Points, in no order, along strands that fork and pass close to each other.
(in the rows, 128 means zero)
Two points are linked if the straight distance between their rows is under 75.5. Some points are linked to none.
z155: [137 90 118 98 146 143 137 132 133 126 116 108 186 115 127 99 171 173 102 145 127 105]
z578: [106 131 141 139 61 145 143 104 140 133 105 105 127 118 118 72 124 134 144 151 146 125]
z102: [161 126 130 128 170 140 152 128 143 107 144 154 139 128 170 91 96 97 121 145 121 126]
z293: [127 141 132 105 94 153 122 103 133 113 96 100 133 94 131 127 103 195 91 138 138 114]
z507: [136 123 129 154 107 115 114 135 107 144 118 146 84 131 146 110 137 105 148 102 99 143]
z765: [152 129 87 144 190 143 156 132 144 130 179 161 133 142 129 146 93 94 167 122 135 136]
z682: [116 129 126 135 151 106 90 145 94 160 128 136 127 106 145 134 178 138 107 130 94 98]
z74: [117 142 132 136 94 136 114 111 128 135 85 123 125 84 119 95 105 139 89 141 129 94]
z127: [110 145 165 148 165 119 111 154 104 112 148 153 112 123 166 118 148 109 122 144 86 119]
z113: [131 127 94 127 136 139 121 110 110 117 135 115 140 137 127 151 135 195 114 145 123 162]
z802: [72 151 154 175 130 126 114 158 87 110 135 142 116 128 138 110 158 100 165 164 96 141]
z19: [130 97 87 138 165 136 149 138 135 90 144 131 189 149 93 93 154 130 143 141 121 162]
z510: [112 135 89 147 125 130 108 116 91 125 143 111 126 140 121 163 157 186 143 138 127 170]
z12: [170 109 128 110 137 121 142 146 139 148 135 146 109 135 129 146 113 58 143 100 152 114]
z737: [146 98 142 85 87 135 136 118 145 144 125 101 121 147 106 184 131 155 139 90 161 134]
z506: [134 149 139 98 80 148 108 110 134 115 93 103 107 91 122 156 91 178 78 105 132 107]
z489: [167 107 111 101 145 167 164 109 155 131 145 114 159 142 146 132 114 171 134 133 139 123]
z815: [119 128 73 168 142 108 113 126 98 102 125 129 145 143 93 107 139 132 124 153 118 193]
z137: [111 141 124 134 76 143 147 99 150 132 92 105 135 120 98 91 112 156 128 170 167 129]
z942: [113 151 107 163 110 145 154 93 142 99 157 129 138 155 108 125 84 156 175 134 127 183]
z832: [82 137 115 136 165 127 130 133 119 107 162 120 165 149 123 137 164 154 144 154 126 142]
z261: [143 141 138 150 127 139 148 114 136 99 141 146 119 141 161 89 91 123 141 125 106 157]
z701: [130 113 136 118 82 119 144 126 150 167 110 116 112 140 89 131 129 77 148 114 161 114]
z134: [95 169 128 132 161 105 106 136 109 129 149 129 116 128 127 155 145 126 108 148 121 127]
z496: [148 138 149 88 123 117 118 128 138 136 124 118 109 118 131 157 118 131 94 95 134 108]
z927: [127 137 118 125 139 108 85 141 104 171 122 130 116 92 126 154 158 133 87 113 105 86]
z980: [112 132 80 160 134 114 96 121 83 96 130 120 142 137 110 128 150 178 131 151 116 196]
z843: [128 112 192 114 84 112 128 143 134 113 119 132 107 129 155 120 131 102 144 81 111 126]
z873: [111 157 179 129 98 120 130 135 139 118 109 133 95 110 127 90 96 70 109 147 126 110]
z195: [138 107 161 135 128 79 105 146 122 110 122 157 93 150 129 170 104 76 141 79 137 159]
z285: [132 144 98 158 156 137 148 115 142 123 166 146 125 152 121 146 95 124 169 119 123 161]
z368: [131 123 104 127 106 147 154 100 151 145 110 111 143 137 102 115 115 159 127 163 159 133]
z602: [122 124 125 152 77 138 140 111 124 142 117 122 110 132 127 94 133 127 155 133 128 146]
z260: [141 131 126 123 171 124 126 129 133 116 112 143 152 101 137 87 118 117 75 156 121 103]
z652: [140 109 113 122 128 125 116 132 104 167 133 122 114 133 140 164 176 164 134 106 111 122]
z250: [90 132 162 99 103 113 140 122 157 104 149 112 132 158 96 182 110 121 155 101 162 143]
z890: [116 127 96 128 133 147 98 126 124 128 73 111 165 78 103 158 121 185 59 141 135 64]
z639: [107 126 180 113 100 128 145 137 150 106 139 122 117 144 137 131 123 108 158 101 131 128]
z910: [135 134 129 119 165 112 130 145 132 162 149 139 114 142 131 156 152 91 125 124 125 102]
z398: [160 110 162 113 93 123 117 136 120 140 109 137 95 106 158 116 127 108 124 73 106 115]
z943: [99 162 110 135 138 118 106 114 112 81 125 108 154 125 110 114 119 166 102 170 143 164]
z923: [98 156 154 125 156 100 115 159 125 136 158 137 109 144 123 170 149 92 127 135 117 114]
z223: [130 118 125 120 127 157 154 107 138 110 144 114 165 140 143 114 137 184 138 138 133 139]
z786: [161 114 114 88 127 144 127 126 144 179 99 108 132 100 117 158 130 163 91 129 144 73]
z623: [147 105 126 117 136 138 125 122 126 136 103 134 152 94 146 87 135 138 90 135 113 98]
z748: [186 121 97 132 176 130 130 126 122 104 129 154 143 114 155 80 87 104 98 145 128 148]
z316: [112 144 147 154 97 135 141 115 130 109 132 135 107 135 147 91 114 117 157 125 110 156]
z182: [186 104 82 150 153 138 137 122 108 114 128 150 142 130 146 91 101 118 133 132 119 169]
z436: [134 93 116 136 168 139 144 142 128 155 139 140 161 131 143 100 165 103 145 144 115 104]
z362: [119 149 156 135 90 133 125 118 134 132 98 131 108 93 132 72 99 99 103 141 125 100]
z787: [139 108 133 104 87 121 104 132 110 154 119 103 103 128 122 181 163 170 134 87 123 130]
z976: [123 128 104 112 139 135 114 116 113 125 121 105 155 118 119 143 151 192 100 152 134 129]
z84: [98 113 131 155 159 135 145 149 124 149 150 144 143 144 135 117 167 98 168 146 104 108]
z186: [118 141 116 116 144 121 118 130 127 64 107 109 172 114 100 86 128 162 82 158 132 151]
z686: [77 157 122 179 157 109 101 149 86 106 144 144 117 137 133 131 156 115 152 157 101 158]
z215: [95 134 146 155 138 121 139 155 121 158 142 144 116 137 114 126 158 60 151 153 112 107]
z483: [123 116 122 130 95 149 135 104 122 116 117 108 148 124 138 96 138 179 131 140 129 153]
z859: [127 107 142 147 95 109 113 145 111 137 113 144 85 147 132 143 146 102 171 74 110 148]
z612: [142 137 102 130 157 121 143 132 147 76 110 125 175 136 86 75 111 134 94 165 145 163]
z89: [144 96 132 132 151 131 125 142 116 135 116 144 152 101 161 70 153 113 107 136 94 100]
z100: [99 175 118 135 153 113 108 117 108 102 145 124 126 131 129 142 121 153 102 156 130 151]
z222: [118 135 117 112 110 126 80 141 108 173 112 111 129 83 113 168 152 158 86 108 117 70]
z935: [120 75 164 124 134 86 116 133 130 113 126 150 132 157 127 187 97 90 159 78 151 150]
z23: [165 137 101 165 141 132 136 110 121 109 139 154 119 142 146 98 79 114 138 128 117 176]
z521: [88 163 153 144 149 127 113 143 109 83 162 131 119 139 167 141 143 156 151 128 100 143]
z990: [151 131 139 86 129 145 158 114 167 134 139 114 129 145 127 152 107 130 127 115 159 115]
z869: [159 125 120 126 175 141 157 147 152 107 177 167 118 136 152 147 89 86 175 92 128 126]
z803: [185 103 74 137 136 136 134 133 113 173 132 145 102 129 135 136 119 79 151 114 146 130]
z352: [84 155 154 115 117 132 117 131 122 124 139 98 142 114 142 128 163 154 133 146 135 105]
z130: [128 121 127 122 80 155 117 99 117 99 95 102 143 95 135 96 119 202 107 142 126 143]
z969: [143 88 141 117 73 118 133 126 139 155 107 121 112 143 105 144 133 94 157 84 152 136]
z248: [110 131 128 154 170 134 128 154 133 110 160 159 107 151 141 161 135 128 186 89 94 142]
z503: [123 139 123 118 94 161 156 98 158 111 155 102 135 152 114 157 110 182 154 123 153 154]
z52: [146 113 111 148 133 127 124 122 107 149 118 141 119 120 141 101 137 117 126 128 112 133]
z793: [154 134 155 85 150 134 133 132 144 129 144 126 122 125 164 146 125 147 102 105 120 105]
z335: [145 110 149 133 110 100 108 143 115 110 118 146 86 150 140 162 118 111 152 63 119 163]
z945: [134 124 165 78 102 99 94 136 129 129 111 113 119 107 118 178 118 135 87 83 138 107]
z479: [132 127 108 146 89 162 152 93 138 111 146 114 134 150 119 131 105 183 166 129 132 177]
z467: [140 125 132 92 108 136 107 133 136 172 106 109 135 87 124 154 140 160 83 107 124 58]
z439: [139 135 101 115 139 134 119 121 139 155 86 113 137 93 98 156 108 168 71 150 149 82]
z586: [172 99 104 128 118 133 145 137 133 144 133 145 99 145 124 143 107 72 171 87 151 140]
z476: [113 136 87 175 99 122 123 113 107 154 131 131 95 152 95 142 137 117 167 125 130 169]
z456: [134 107 152 96 87 95 90 136 110 150 106 110 111 118 110 183 141 140 111 77 136 122]
z575: [139 140 141 110 86 137 114 114 140 140 86 118 104 87 116 132 94 136 82 109 134 88]
z345: [173 97 84 140 115 140 132 119 111 175 109 133 112 121 124 111 129 108 135 131 134 128]
z441: [133 116 118 118 152 126 120 130 115 158 135 126 138 123 147 136 165 155 114 126 114 107]
z179: [131 129 125 101 87 148 142 110 143 133 134 96 115 145 111 172 127 177 137 119 151 144]
z118: [97 145 165 83 112 105 135 128 164 124 134 104 134 152 92 176 122 112 126 126 173 115]
z315: [128 133 146 139 149 110 101 150 101 132 136 147 107 115 169 125 160 130 117 114 85 112]
z998: [165 107 113 133 83 142 148 118 135 147 117 127 97 145 119 128 107 104 161 92 144 151]
z767: [170 128 145 119 113 129 122 120 123 122 118 139 89 110 163 119 100 125 108 89 109 133]
z31: [115 130 115 155 142 121 139 137 130 171 125 142 121 134 108 107 137 57 137 167 131 112]
z984: [137 138 95 136 139 133 155 112 154 146 104 121 138 137 98 111 95 123 117 175 172 123]
z598: [169 120 139 93 139 120 135 145 150 168 125 135 116 115 134 133 123 78 114 114 146 82]
z490: [146 121 111 122 166 124 136 139 145 94 96 135 169 112 103 65 114 108 84 165 137 124]
z395: [158 124 109 123 128 143 154 117 152 157 118 131 127 129 125 105 102 99 125 144 162 109]
z407: [118 127 113 140 106 126 143 122 144 182 110 122 113 138 90 117 132 80 143 150 157 112]
z726: [164 132 146 116 158 140 159 134 155 113 160 150 119 138 165 121 92 85 138 110 131 116]
z710: [156 119 103 122 184 125 131 134 123 155 152 145 133 138 148 147 146 121 124 125 122 115]
z56: [122 132 148 154 159 128 128 139 115 88 144 157 135 131 174 90 134 124 128 139 88 142]
z438: [107 143 127 151 146 122 120 140 113 121 156 139 115 150 147 148 149 139 151 118 103 143]
z821: [88 156 161 97 98 105 124 134 158 143 114 101 123 130 82 152 125 99 118 143 174 99]
z403: [110 152 99 180 139 132 141 110 128 99 158 147 127 152 115 129 94 134 176 129 111 183]
z53: [90 140 158 176 129 128 128 161 108 129 138 152 96 141 128 121 151 70 171 141 94 130]
z690: [122 141 152 109 119 143 158 119 160 123 148 117 130 149 135 129 114 127 143 121 139 118]
z181: [91 154 153 154 153 134 134 133 119 70 162 143 143 140 160 105 125 140 150 148 98 155]
z342: [104 121 141 108 118 144 136 120 136 130 126 105 167 114 138 99 159 168 120 154 131 98]
z939: [97 140 100 171 158 103 111 133 93 118 135 143 131 141 114 114 147 112 129 165 112 162]
z519: [104 161 189 116 113 117 114 144 132 115 127 131 106 100 142 114 122 96 102 136 113 94]
z338: [115 122 105 127 174 130 142 128 131 102 147 126 183 148 112 114 150 148 125 153 130 144]
z184: [91 165 173 108 105 111 114 139 140 129 123 112 114 113 114 135 125 100 110 140 142 97]
z494: [135 96 99 96 143 142 123 127 125 124 104 100 179 107 103 136 162 197 88 158 139 113]
z806: [163 131 129 87 134 132 152 125 168 161 117 118 125 130 120 137 104 102 111 129 171 87]
z920: [141 97 133 152 164 131 136 146 117 137 132 162 140 120 161 76 152 78 137 144 96 115]
z964: [95 101 174 112 109 89 125 123 144 104 132 126 138 158 107 183 103 100 153 93 163 153]
z940: [85 145 141 124 161 127 113 140 111 114 158 116 156 131 149 138 174 159 131 149 115 117]

Follow the links from the first point to the second, and from the first to the third. Name the last point that the two ways share.
z920, z821, z806: z586
z510, z935, z690: z586
z786, z248, z215: z682
z939, z137, z710: z215
z843, z137, z342: z806
z859, z398, z368: z806
z998, z315, z940: z215
z248, z923, z222: z682
z945, z920, z438: z441
z315, z793, z920: z441

A fork is a point with three links. Follow the links from the first point to the second and name the forks in between, in order.
z873, z436: z586, z215
z127, z586: z682, z441, z215
z943, z137: z215, z586, z806
z765, z335: z806, z586
z84, z940: z215
z315, z612: z682, z441
z89, z56: z441, z682
z494, z12: z215, z586
z519, z215: z586
